Points on a hilly landscape, in no order, each with its height.
A ball rolls from a point to the lowest of its 2 nearest points, and stops where none of them is lower. Distance is the straight distance between rows; heights are no part of it.
Zomuv: 121 86 108 65 98 77 120 66 104 95 106 105 107 89 110 106 90 101 108 94 123 98 111 119 76 79  h=4.43
dep: 110 98 106 79 102 50 100 95 116 73 122 108 116 115 98 69 73 105 103 121 98 119 91 111 87 67  h=7.40
kivil: 116 111 123 71 102 89 74 104 100 106 98 105 89 117 88 105 100 121 107 78 100 119 107 117 75 118  h=7.15
Lami: 100 123 96 123 104 128 86 95 85 100 75 98 59 101 115 114 101 134 98 114 115 93 96 97 93 92  h=4.26
laz: 112 101 123 98 88 104 130 75 93 95 108 92 91 93 122 104 79 92 114 99 103 71 129 112 106 86  h=3.42
Zalov: 102 109 83 116 106 136 76 113 110 101 86 112 66 115 121 99 93 122 109 112 97 78 97 107 92 94  h=3.87
Mupu: 99 89 121 106 95 78 145 87 122 95 109 93 74 98 101 106 84 108 92 91 121 98 105 77 121 104  h=3.23
gagis: 84 100 106 121 69 119 114 88 109 104 85 78 123 113 115 117 134 82 108 72 100 76 118 118 106 118  h=4.78
Zek: 102 83 110 72 80 99 109 97 126 102 108 107 82 109 102 87 83 87 120 88 92 79 110 113 94 132  h=4.66
kidin: 98 82 59 80 121 92 91 112 101 76 114 100 112 96 113 80 109 93 105 129 89 137 70 102 90 61  h=3.03
guri: 90 99 109 127 91 86 120 109 93 88 126 78 111 94 95 91 83 67 89 98 95 82 114 86 134 89  h=3.44
vop: 103 113 110 97 101 113 108 102 100 113 108 108 101 95 108 97 79 95 113 104 73 69 127 109 102 98  h=3.80
zif: 111 116 117 110 118 108 115 79 117 94 110 96 76 99 132 91 76 116 117 95 106 90 89 114 84 76  h=3.48
nipo: 98 78 69 73 115 119 85 95 90 90 79 130 63 72 112 129 111 116 86 119 84 145 62 98 94 98  h=3.17
Sife: 98 130 91 140 102 131 74 123 67 95 105 116 118 107 97 89 93 99 115 105 64 60 121 127 115 109  h=6.36
zuzak: 101 113 91 93 110 93 86 112 91 110 84 113 83 87 84 114 87 125 83 128 93 114 100 79 103 86  h=1.75
tak: 107 95 80 92 110 129 88 101 87 116 92 113 129 85 104 103 112 90 98 119 99 83 105 103 93 91  h=5.81
mal: 97 78 83 79 81 86 115 91 96 110 77 92 133 93 74 117 129 82 93 97 116 107 119 90 113 113  h=6.93
Paze: 92 100 127 129 71 70 100 124 112 78 117 95 90 115 90 87 62 103 96 106 81 93 117 96 135 105  h=3.52
bevo: 105 77 103 101 98 86 118 98 112 72 127 75 79 111 111 82 89 78 106 77 126 96 91 100 107 99  h=4.76
Zogil: 87 88 63 109 116 103 115 85 122 77 96 80 115 93 111 113 122 97 109 103 111 127 64 97 103 68  h=3.49
velom: 94 120 110 108 116 101 131 75 95 109 81 101 88 71 107 125 90 141 109 116 84 123 109 82 115 78  h=4.27
kop: 110 78 95 67 111 81 127 82 117 94 117 107 75 92 117 104 83 104 110 91 115 108 99 103 87 81  h=4.58
bepa: 77 116 102 107 105 113 129 107 123 109 106 86 106 107 100 111 102 106 124 90 54 94 115 94 125 117  h=3.45
kofa: 89 83 85 66 83 58 128 83 124 86 80 113 96 96 78 122 97 124 109 114 103 132 105 91 106 99  h=7.16
tadid: 98 84 109 125 75 97 80 130 85 87 123 79 99 115 98 83 104 69 97 67 98 90 111 110 118 121  h=5.65
Kuz: 103 92 103 73 90 73 115 82 85 98 91 119 87 64 81 90 74 117 89 140 102 126 96 77 103 105  h=4.98
dutug: 92 98 118 112 68 91 102 103 128 98 87 88 80 123 101 110 107 111 95 72 112 94 109 106 104 136  h=4.12
Tuk: 121 116 112 118 88 96 55 107 63 93 101 93 123 106 88 79 105 88 87 95 115 96 106 122 93 91  h=5.63
meza: 108 109 117 119 96 125 120 69 94 93 104 84 83 103 141 94 93 92 123 94 114 66 106 123 88 87  h=3.09
ropu: 95 106 93 110 119 130 104 108 92 84 122 93 79 88 107 65 74 94 129 110 81 86 80 100 111 118  h=3.28
sivik: 108 94 94 87 93 110 78 100 68 111 90 104 98 82 80 86 101 92 79 119 127 101 90 82 91 124  h=5.33
Nuv: 106 90 99 91 90 96 74 123 99 77 111 89 61 123 94 75 85 98 110 90 108 108 96 104 106 123  h=2.86
kuro: 102 111 100 91 141 111 88 103 113 129 111 116 107 83 104 100 104 109 86 93 90 113 72 92 70 89  h=1.81
pezop: 89 109 91 137 102 131 97 125 111 107 110 99 101 129 128 104 113 89 113 77 66 64 123 119 112 95  h=4.67
Lemid: 100 106 96 103 93 57 65 132 110 115 109 119 136 130 86 84 105 87 79 112 75 104 112 97 91 86  h=6.72
mozat: 88 118 105 104 90 100 98 94 132 109 69 106 92 93 75 109 102 134 94 113 102 117 75 86 99 123  h=2.94
Kosod: 97 86 96 73 72 73 130 74 110 96 78 95 123 96 79 122 110 105 110 96 109 112 126 103 111 113  h=7.04
dipe: 105 107 106 118 100 106 94 94 120 130 87 108 107 93 99 108 113 94 70 89 128 78 90 93 80 104  h=4.94
nove: 108 112 100 95 108 95 97 78 102 110 84 91 147 91 90 124 129 106 96 91 111 117 99 112 81 76  h=7.55
pumu: 110 113 111 114 90 98 65 106 63 104 104 99 119 91 76 67 93 82 76 112 118 89 92 96 91 119  h=5.50
Vedo: 110 99 118 85 73 88 103 82 124 79 99 106 93 111 103 86 76 111 124 100 100 92 106 131 92 111  h=4.49
romi: 108 99 124 109 82 88 104 95 115 78 124 105 97 117 114 70 73 84 119 87 88 77 110 134 100 90  h=4.33
dur: 113 120 103 89 120 133 90 105 65 107 107 101 103 95 108 99 91 107 129 95 73 85 127 118 99 105  h=4.15
Vig: 96 86 86 75 95 136 108 86 109 109 68 112 64 98 115 118 122 128 118 99 106 106 97 106 90 126  h=4.51
mafo: 91 85 108 119 59 52 82 115 124 88 110 112 137 124 88 75 105 72 91 89 86 95 105 127 98 95  h=6.10
sesib: 92 96 84 90 99 132 107 74 91 116 51 131 65 73 109 127 115 137 101 115 97 123 90 93 95 113  h=4.84
mamol: 108 85 100 119 82 108 72 121 100 111 102 97 91 118 105 95 113 77 80 70 122 74 108 108 92 117  h=5.49
Vusu: 93 136 99 134 124 133 84 113 111 130 89 102 126 112 102 115 125 115 91 82 83 85 98 102 96 99  h=5.90
zam: 97 134 104 118 107 117 98 83 101 97 86 91 131 91 99 100 97 120 124 117 77 103 93 113 103 83  h=3.32
bive: 103 87 81 74 106 70 93 118 74 95 92 92 88 105 80 124 114 101 86 106 112 131 118 84 106 79  h=3.46
nidiv: 108 89 82 56 112 81 66 130 95 97 106 122 77 118 96 91 95 104 97 119 85 128 91 99 70 91  h=3.16
zati: 93 128 89 121 119 145 100 90 75 110 78 92 90 94 118 124 117 137 113 112 86 101 104 94 105 98  h=4.63
nupif: 90 117 129 158 60 105 94 106 105 96 100 110 92 113 122 89 85 94 100 92 83 50 122 128 104 96  h=6.11
tas: 109 94 97 80 112 100 83 112 104 125 115 126 150 113 101 78 112 72 99 105 77 88 104 114 76 91  h=5.47
tomut: 93 77 72 89 98 107 89 123 121 81 96 94 53 117 98 92 100 101 106 102 112 110 78 92 108 113  h=2.62
difi: 107 109 127 109 85 85 99 82 104 117 78 102 94 96 82 115 108 110 70 86 146 98 94 88 87 119  h=4.57
vobo: 90 105 98 107 110 108 132 87 94 103 93 69 82 113 125 129 123 115 115 77 97 107 129 94 120 93  h=5.13
leto: 101 107 83 130 117 143 71 126 110 108 102 117 93 129 122 86 108 101 108 94 85 68 98 120 102 97  h=4.28
dakes: 102 107 113 116 124 105 130 85 126 117 107 96 88 92 124 110 94 101 94 78 113 83 96 92 89 80  h=3.99
Dopi: 79 111 115 103 112 124 137 100 125 111 116 86 95 94 107 94 97 88 119 77 73 86 92 93 115 128  h=3.89
lut: 93 92 93 78 104 86 125 73 116 116 65 131 75 85 96 142 119 133 90 89 116 130 90 96 80 93  h=7.17
fov: 97 90 77 66 111 99 106 85 103 100 76 112 94 95 101 146 135 121 105 87 104 138 89 111 79 82  h=7.27
Vur: 102 109 106 120 94 79 88 115 101 61 112 80 84 120 94 80 68 116 112 114 94 116 99 99 129 87  h=3.26
detuf: 116 117 114 91 102 103 77 112 87 112 94 95 74 122 107 125 103 127 105 78 96 102 140 113 93 98  h=7.06
sabem: 89 120 106 140 74 104 106 78 91 81 69 68 92 116 113 120 104 126 109 117 110 96 117 99 124 92  h=6.61
Duf: 101 118 136 133 96 83 101 94 133 84 123 102 101 119 101 66 78 100 109 80 91 94 78 124 100 94  h=4.55
fisi: 107 107 122 111 103 120 89 94 107 108 117 99 116 108 103 73 114 71 106 61 103 84 80 126 82 121  h=5.04
kufa: 99 116 130 102 126 87 110 95 103 111 105 94 76 90 87 111 95 127 80 83 117 130 77 75 97 104  h=1.91
reve: 118 129 126 102 118 94 91 84 86 96 115 107 122 83 92 66 70 108 104 116 90 100 87 112 83 77  h=4.24
pakon: 106 75 100 57 106 58 124 86 79 88 109 114 79 73 95 102 77 111 89 125 106 143 102 78 100 87  h=4.85
serub: 102 122 111 164 68 95 64 115 93 88 89 104 103 119 103 88 90 107 91 104 94 74 113 120 112 85  h=5.91
beki: 103 85 78 53 108 62 83 134 73 94 108 109 84 109 96 100 100 98 84 133 93 136 102 80 85 84  h=3.27
gan: 82 111 101 136 89 130 107 118 98 82 118 94 79 107 108 72 79 79 120 96 77 64 96 107 127 127  h=2.93
vepo: 97 89 92 61 111 100 92 111 105 136 104 136 127 90 89 89 95 93 102 132 63 96 101 79 80 125  h=6.51
sufu: 92 121 121 135 70 123 87 96 114 92 91 105 105 119 114 82 98 97 120 91 75 66 104 138 99 112  h=6.30
zala: 92 99 86 83 106 56 90 127 109 118 110 113 143 119 88 86 115 79 74 122 88 118 90 72 82 99  h=6.79
biv: 91 100 79 86 113 115 65 129 103 107 92 116 118 107 79 89 109 109 95 127 78 117 75 87 96 119  h=2.29
zafe: 101 117 113 98 110 102 84 115 75 89 125 84 128 100 77 66 96 82 110 88 76 114 90 103 110 124  h=2.60
zel: 109 99 113 94 88 56 106 80 110 60 107 94 117 112 88 98 85 112 96 107 128 121 89 109 94 78  h=7.35
bovus: 97 112 109 88 82 78 79 101 101 91 75 91 101 105 63 111 106 127 95 105 111 133 91 94 104 121  h=2.19
Peb: 90 121 126 157 88 101 70 132 77 113 119 110 112 102 92 87 97 82 82 72 77 71 113 109 107 120  h=5.99
zotib: 95 72 69 86 106 113 112 89 108 106 90 112 87 73 110 102 104 96 98 121 107 105 83 84 100 98  h=3.20
Sumug: 89 90 90 99 87 124 122 81 123 104 84 87 135 98 102 113 133 83 113 84 107 89 93 111 103 116  h=4.45
dod: 109 94 99 78 99 78 77 118 112 81 113 112 70 120 95 66 70 106 107 117 94 113 86 103 88 104  h=3.02
geda: 116 96 100 84 108 112 90 87 98 78 107 88 80 108 113 88 106 102 122 82 128 112 80 127 74 95  h=4.79
Virak: 113 118 112 111 118 103 92 76 77 87 105 91 102 74 106 86 81 111 98 118 118 111 76 103 86 67  h=4.47
Vegal: 86 94 70 104 108 121 94 118 107 116 72 100 82 109 91 131 133 110 85 98 111 111 93 77 117 106  h=4.77
vola: 94 85 86 80 131 129 105 105 95 140 109 137 107 63 102 100 95 96 88 120 76 88 93 72 90 126  h=6.37
Didom: 96 98 88 94 131 106 127 104 88 114 109 72 93 97 105 126 123 101 107 71 93 120 116 81 123 92  h=5.32
pusu: 101 110 95 139 99 128 100 85 122 101 91 94 95 112 131 94 110 95 105 94 120 69 83 115 86 85  h=2.39
zag: 113 113 95 121 115 127 78 87 82 78 100 79 94 100 115 82 101 102 115 102 122 109 67 116 87 78  h=4.65
fugo: 92 74 75 89 114 139 98 116 119 96 107 95 74 105 112 87 108 95 118 94 101 100 74 94 108 129  h=2.91
Gol: 94 58 77 65 100 82 127 88 110 119 88 136 77 69 100 100 94 90 81 123 107 112 91 66 91 111  h=2.87
mam: 101 80 74 55 113 109 74 117 80 93 91 116 67 94 96 117 109 114 98 116 88 142 79 100 88 99  h=3.31
lun: 107 123 116 98 99 98 94 86 96 87 111 110 137 94 89 59 80 86 122 121 69 92 91 126 94 87  h=4.03
Fumu: 101 111 132 87 106 70 121 93 127 115 117 100 117 99 84 101 82 104 95 84 86 104 104 94 100 112  h=4.52
pitu: 120 94 130 98 80 90 102 79 66 69 112 71 105 98 101 94 86 90 107 93 128 100 119 115 112 98  h=1.94
Kozak: 97 93 130 102 87 93 134 84 120 90 114 80 75 123 122 110 104 104 109 54 118 91 112 109 100 123  h=4.40
Medu: 101 88 125 138 69 75 113 95 110 76 120 96 112 115 121 96 84 75 101 85 103 71 125 130 110 69  h=4.09
Kiv: 95 75 74 89 80 101 108 110 87 111 92 92 125 94 89 109 114 66 93 110 100 83 132 87 126 107  h=6.81
som: 104 105 91 104 116 94 82 115 69 79 102 76 74 94 85 97 99 104 80 108 126 130 77 80 108 87  h=4.32
Ses: 93 122 125 124 89 109 97 109 83 117 111 95 149 96 91 107 112 69 97 76 73 75 125 116 108 101  h=5.31
Nesa: 86 96 88 91 93 94 95 130 104 117 101 106 117 102 74 92 91 88 96 118 67 90 113 75 122 138  h=6.68
sipo: 107 120 90 111 120 130 80 107 101 96 105 114 74 95 110 77 74 123 119 119 81 87 86 106 92 97  h=3.55
natam: 97 95 82 100 124 122 71 117 86 95 102 91 90 95 90 88 117 95 82 102 124 123 52 85 90 108  h=4.50
buna: 116 102 110 52 109 72 83 92 96 99 101 111 109 105 87 111 104 118 103 91 106 136 100 118 63 89  h=7.21
vono: 111 89 92 98 75 104 91 95 88 90 81 85 75 121 112 122 120 103 102 83 136 92 127 116 100 99  h=4.62
zite: 86 118 120 129 73 116 120 89 92 72 100 78 90 99 107 86 77 95 124 112 89 78 103 106 128 118  h=2.48
neb: 97 111 93 130 131 103 103 109 95 96 113 72 84 95 104 101 99 101 90 93 113 110 83 77 115 78  h=4.07
Lobi: 108 116 103 111 111 86 90 115 84 111 105 98 109 94 85 101 87 102 80 111 97 96 119 84 109 84  h=2.49
digib: 90 137 115 144 99 114 91 125 66 106 110 99 108 101 95 107 90 103 98 89 68 66 133 105 119 120  h=6.19
Bokof: 107 79 88 79 109 74 115 92 106 78 114 107 74 82 115 90 74 103 96 127 115 116 87 90 92 67  h=4.72
posof: 96 105 84 124 95 97 72 119 119 91 92 95 98 118 90 83 105 98 87 108 112 100 78 97 101 96  h=4.11
Did: 93 138 100 150 110 113 87 109 103 103 90 77 111 118 105 113 115 117 97 88 94 98 99 99 111 81  h=6.20
Mif: 91 123 148 117 99 93 115 107 102 113 126 94 111 95 85 93 80 86 92 73 77 87 106 94 111 128  h=4.89
sav: 105 100 123 76 108 75 128 83 95 115 113 98 129 77 81 102 94 97 92 95 100 115 110 88 99 102  h=4.25
badug: 114 101 93 73 132 130 94 97 83 117 111 109 94 82 120 110 100 113 122 95 80 106 108 111 85 87  h=4.44
nezes: 95 119 129 121 118 100 126 99 86 110 119 87 95 78 84 94 78 97 86 89 100 92 97 70 123 117  h=5.24
fepor: 82 114 123 106 98 100 145 96 92 101 108 74 93 98 95 112 92 105 114 87 74 101 128 81 144 121  h=2.88
Furo: 94 128 101 116 106 103 103 75 92 86 69 98 84 81 103 126 92 148 105 131 97 130 85 93 101 72  h=3.83
Roluk: 105 93 76 85 117 109 95 115 86 113 112 110 136 98 105 94 103 78 105 120 73 87 122 103 97 76  h=5.64
fep: 107 91 85 70 110 75 107 81 105 79 99 101 91 109 109 137 118 112 104 77 132 124 89 120 71 63  h=7.36
vikup: 111 103 125 88 88 78 88 104 70 84 118 81 122 97 77 83 85 90 102 98 95 112 113 106 111 110  h=2.27
Raso: 111 92 129 95 69 90 113 76 101 103 91 96 96 90 87 92 91 92 90 91 137 87 99 99 98 138  h=4.31
nilor: 95 96 133 109 73 77 126 105 127 94 113 102 84 106 97 100 67 104 97 97 93 82 124 93 125 118  h=3.64
Luz: 82 109 102 110 85 126 100 121 95 115 99 107 113 94 77 97 95 83 104 103 70 69 110 89 123 157  h=6.82
nup: 105 110 108 90 125 103 91 102 102 123 96 114 75 84 95 108 93 123 86 99 104 114 87 86 83 99  h=0.77
naz: 84 97 108 143 67 93 72 133 102 100 107 107 115 111 86 77 98 73 84 90 82 74 100 105 115 123  h=5.79
menim: 103 77 63 74 112 103 100 86 109 79 101 99 124 91 115 99 117 93 117 112 102 123 77 118 81 65  h=3.19
Gika: 99 101 111 136 67 92 116 82 130 90 87 98 84 105 118 99 80 99 95 110 122 61 107 105 106 91  h=6.89
Dak: 92 106 91 125 113 99 106 106 113 100 109 80 118 95 91 87 105 85 88 100 108 102 74 81 109 90  h=3.73
Rodu: 83 120 110 122 85 109 103 100 129 113 79 90 102 106 89 108 115 117 95 87 98 99 91 89 109 135  h=3.63
sazo: 94 78 71 54 116 92 92 118 67 108 108 107 131 86 94 93 121 83 93 130 88 135 90 73 93 113  h=3.56
bov: 95 125 107 118 108 113 88 117 97 130 99 99 141 99 84 112 116 98 89 85 76 88 114 99 106 110  h=5.59
zik: 101 97 103 103 73 57 101 91 96 70 92 82 126 103 74 99 97 100 84 117 128 118 100 95 112 89  h=7.29
Fis: 93 100 81 89 107 129 68 104 111 87 85 107 121 100 85 83 112 118 116 120 88 126 57 111 93 114  h=2.59
Temes: 100 98 86 85 107 103 95 77 92 80 74 111 64 72 109 123 97 130 100 122 103 140 69 106 92 77  h=3.43
zare: 83 111 150 129 52 103 132 77 97 77 96 84 95 102 109 102 85 95 110 99 96 77 119 107 125 129  h=2.04
Vik: 103 75 109 83 80 66 118 90 112 109 108 102 106 95 86 93 99 71 76 86 131 91 99 85 91 124  h=4.08
kitun: 107 107 118 81 108 102 131 66 81 109 97 90 126 66 94 109 99 102 115 100 97 113 108 101 104 94  h=3.97
siz: 112 99 108 92 112 116 76 109 108 129 113 126 121 109 98 76 106 78 93 89 93 79 90 112 70 116  h=5.30
vunet: 112 118 120 135 73 87 60 110 80 84 88 87 105 118 91 103 98 115 87 95 117 101 116 117 105 89  h=5.76
nore: 89 100 102 113 120 129 134 94 128 113 111 85 71 101 127 100 105 95 112 73 101 82 87 90 102 114  h=4.29
vilas: 106 81 90 79 91 70 95 105 107 97 108 100 108 110 94 90 103 82 86 102 120 104 97 96 85 99  h=3.86
Zotuz: 93 111 92 89 109 115 95 84 114 97 91 103 126 77 93 88 98 117 120 118 80 123 66 109 90 100  h=2.89
fusal: 109 79 110 83 108 87 130 87 117 92 128 88 78 111 120 105 97 92 109 58 126 99 103 107 92 97  h=4.60
Ded: 114 99 111 115 85 102 88 99 109 121 102 110 98 103 112 100 101 80 80 82 121 58 116 111 80 98  h=5.29
vepi: 103 71 77 75 133 131 103 97 78 126 93 125 82 68 115 127 128 101 86 89 102 128 86 85 93 107  h=4.92
beza: 103 98 100 102 106 79 99 122 71 111 123 95 116 91 90 86 86 68 76 115 96 85 121 73 112 91  h=2.98
petas: 103 103 99 124 87 96 107 83 114 103 78 106 79 83 101 99 80 111 79 129 133 79 93 84 104 87  h=7.07
gos: 104 85 96 75 129 116 130 80 74 128 97 109 85 60 105 116 113 104 100 79 100 129 101 84 101 107  h=5.16
tivi: 105 109 140 126 92 103 98 93 111 90 121 89 95 108 106 76 92 88 100 62 113 88 81 117 92 119  h=4.80
Rel: 88 110 87 101 127 142 93 123 83 100 115 113 142 98 92 89 104 85 126 106 54 80 102 111 114 119  h=5.62
suna: 90 85 72 100 108 133 120 116 95 120 96 96 108 94 107 120 119 82 108 96 84 75 125 86 130 107  h=6.63
nogoz: 96 90 87 104 74 111 94 110 109 98 96 100 143 117 103 102 117 69 121 94 72 76 130 133 111 94  h=5.28
zupas: 104 117 123 104 99 90 102 103 102 93 94 90 64 120 106 122 89 140 102 91 103 112 122 100 109 96  h=6.94
Rol: 112 85 116 66 94 61 103 97 99 121 94 117 87 110 77 123 100 107 83 85 122 112 123 88 87 117  h=3.84
ravu: 116 86 108 98 108 75 110 89 96 90 107 98 71 103 105 115 96 103 74 89 153 101 103 91 86 73  h=4.46
befan: 98 86 84 91 85 93 114 88 107 102 72 98 82 110 99 134 129 105 95 81 135 104 115 98 100 102  h=4.42
mumi: 104 72 93 71 119 113 123 92 78 132 113 106 98 68 97 98 111 73 93 88 109 99 102 77 98 122  h=5.39
lur: 110 112 90 113 106 113 57 127 83 116 109 131 129 120 99 79 97 93 104 106 65 68 124 124 97 91  h=6.52
dupo: 95 73 67 65 87 79 81 118 90 96 79 120 94 107 87 96 117 88 72 140 124 121 74 77 79 105  h=2.43
kegil: 91 104 93 122 102 94 131 75 123 83 84 85 74 112 127 125 97 126 114 108 116 104 96 94 106 67  h=6.90
Sizom: 97 92 87 73 108 101 98 106 68 101 116 96 137 77 81 71 103 79 98 128 89 117 84 82 98 118  h=3.40
suze: 101 66 65 68 116 99 85 124 118 101 104 120 69 113 108 108 118 89 82 104 118 113 71 90 70 91  h=2.80
sidel: 100 99 101 126 71 89 111 90 115 73 84 87 70 123 121 113 86 117 106 114 121 83 120 104 117 82  h=6.77
bube: 92 101 73 103 134 124 95 121 87 119 94 95 95 92 96 131 127 112 90 96 94 122 100 75 117 92  h=5.06
guf: 98 100 87 73 79 95 69 116 101 94 73 104 92 118 73 109 105 121 110 116 93 119 110 105 102 122  h=1.59
pog: 98 106 73 104 129 86 87 116 105 86 109 103 98 93 104 87 86 112 93 132 83 129 76 88 97 55  h=2.83
tazuk: 119 96 134 101 90 70 120 75 107 73 111 100 83 122 102 131 92 128 87 79 150 111 105 107 94 89  h=4.64
feve: 110 61 71 61 99 119 81 104 84 120 82 126 114 95 105 112 125 86 90 126 116 94 109 100 81 102  h=5.97
benos: 90 128 117 115 92 102 113 82 118 89 100 93 141 100 93 88 93 95 128 101 71 95 93 124 105 92  h=3.74
pag: 87 126 96 148 91 116 107 94 90 100 78 75 110 104 107 114 106 108 101 110 98 77 112 92 123 91  h=6.42
kodat: 105 98 115 83 100 80 95 94 74 109 95 109 78 73 73 90 84 110 72 123 126 119 84 69 95 119  h=5.15
bamu: 124 96 104 89 110 110 99 90 57 107 116 92 97 79 110 89 93 76 92 94 124 80 116 104 89 90  h=5.68
Tusar: 101 103 90 102 139 150 104 102 88 136 102 127 123 71 112 111 107 99 96 108 85 69 99 92 91 103  h=6.09
didov: 103 82 87 55 85 109 108 92 113 107 86 109 89 101 102 109 108 110 129 99 90 103 120 112 94 122  h=4.75
rodes: 92 99 95 102 98 128 93 116 109 101 110 115 138 113 97 82 110 67 125 96 59 75 105 125 112 112  h=5.46
bak: 86 78 66 104 120 109 111 113 124 114 105 100 102 92 103 101 117 82 79 105 110 100 77 69 104 94  h=3.21
kuf: 119 96 96 96 95 61 77 109 105 89 108 115 104 124 104 87 95 90 75 108 122 94 106 114 72 60  h=4.05
neba: 127 93 105 98 103 77 97 83 102 94 112 107 100 102 117 97 89 93 87 98 139 86 105 116 69 55  h=4.23
Zefi: 94 86 80 91 139 116 108 98 122 120 116 112 125 75 113 97 115 83 86 100 95 109 60 86 80 88  h=2.58
big: 101 114 94 114 121 92 85 112 110 72 114 87 87 115 101 75 83 115 116 109 90 124 76 103 107 69  h=3.06
medug: 92 100 102 81 88 74 92 120 115 119 111 124 124 104 83 76 79 83 96 126 60 89 110 84 95 124  h=6.59
tig: 93 107 97 101 108 87 126 73 132 103 78 108 83 94 113 136 108 134 96 97 115 114 89 96 86 79  h=7.05
loru: 97 133 129 124 97 95 107 90 87 84 88 76 89 118 104 119 89 148 111 109 89 114 123 101 122 90  h=6.80
gumuz: 104 99 105 95 91 112 127 71 77 99 88 90 93 75 105 106 96 103 115 110 109 94 115 96 113 99  h=3.70
Dib: 114 69 93 67 103 104 120 91 71 101 118 85 97 83 106 88 101 66 105 94 121 93 112 98 100 105  h=5.55
zevav: 86 105 112 131 62 100 93 112 96 103 94 89 137 109 100 114 122 78 105 76 78 82 130 122 117 108  h=5.05
govir: 100 102 101 125 75 78 100 89 106 77 84 89 107 92 86 89 81 101 83 135 121 96 97 88 119 87  h=7.19
Gamiz: 89 96 106 148 77 77 74 123 128 102 108 105 125 125 93 82 115 80 84 71 89 91 89 117 105 97  h=5.98
Fito: 99 90 89 90 105 102 100 115 118 91 115 82 102 125 107 100 114 90 123 70 90 108 103 115 107 104  h=3.41
los: 89 101 95 93 83 98 118 84 140 92 93 96 147 103 92 97 113 84 121 94 84 93 92 120 100 104  h=4.10
Vuk: 103 111 154 118 62 93 109 81 76 74 102 78 116 103 97 102 91 101 111 89 102 96 123 122 119 119  h=1.54
zut: 101 82 73 68 95 122 61 125 95 100 85 116 108 118 89 96 106 106 115 127 82 102 105 107 100 117  h=1.99
bedi: 90 103 89 87 118 101 105 96 92 100 111 105 126 63 92 71 87 96 96 136 79 122 66 81 97 105  h=3.22
Vut: 115 80 104 59 106 73 100 105 65 112 104 97 79 104 82 117 108 97 85 80 125 125 126 87 97 105  h=3.67
bara: 99 87 89 87 107 72 97 119 122 99 124 97 118 122 99 87 107 79 100 81 95 107 101 104 94 90  h=3.66
disot: 87 110 80 118 121 137 119 112 81 123 104 106 112 77 101 110 102 87 99 110 81 63 119 81 120 112  h=6.41
fega: 110 107 104 104 106 85 103 78 112 90 101 83 119 116 108 122 120 106 102 66 131 108 99 121 78 72  h=7.44
pufog: 99 88 96 81 88 97 114 92 98 126 68 116 74 96 82 121 113 112 93 93 117 109 117 83 105 126  h=4.13
rak: 103 102 125 117 109 89 137 72 96 98 101 91 74 81 97 108 86 120 83 99 134 116 86 75 114 96  h=2.74
giv: 97 94 110 113 80 70 127 102 112 85 118 92 128 103 102 99 80 71 104 104 83 80 131 105 123 72  h=3.79
Fuge: 82 119 89 120 112 135 130 79 82 105 85 72 75 110 137 122 117 123 122 105 85 93 122 90 115 95  h=4.91
selu: 89 57 61 55 104 77 104 112 107 107 89 136 78 95 101 116 119 91 72 125 105 127 73 73 77 105  h=2.61
bavul: 111 79 80 68 137 124 96 97 91 115 107 118 76 82 133 126 115 105 101 88 100 119 94 103 75 78  h=4.68
rotin: 93 93 89 106 94 119 121 77 101 90 88 82 83 82 105 97 105 99 114 105 117 103 79 93 110 112  h=3.54
Fev: 116 112 104 97 100 81 60 125 101 124 101 129 110 122 94 96 90 104 87 110 80 86 128 111 80 83  h=6.64
duso: 95 107 80 122 93 125 66 126 99 99 80 93 89 117 89 103 116 107 89 104 113 99 88 93 111 118  h=4.38
sevi: 104 71 74 81 104 127 85 118 114 86 111 95 94 124 113 80 111 81 127 90 95 93 91 120 102 112  h=3.18

For each start below, name the point where the ball stops.
Virak | guf
vunet | tomut
Ded | tomut
vobo | Vuk
gagis | guf
Dib | meza
tazuk | tomut

Call two points neighbours if one is among the 2 nearest of the other. Go from one point of each pair to the other, from neighbour to neighbour, staying as low as possible. Name the highest point that can't be avoided.
guf / tomut | sazo
fepor / dupo | nore
Vig / nup | didov
dupo / meza | gumuz
pog / nup | nilor
nipo / tomut | mam
guf / Vuk | Sizom
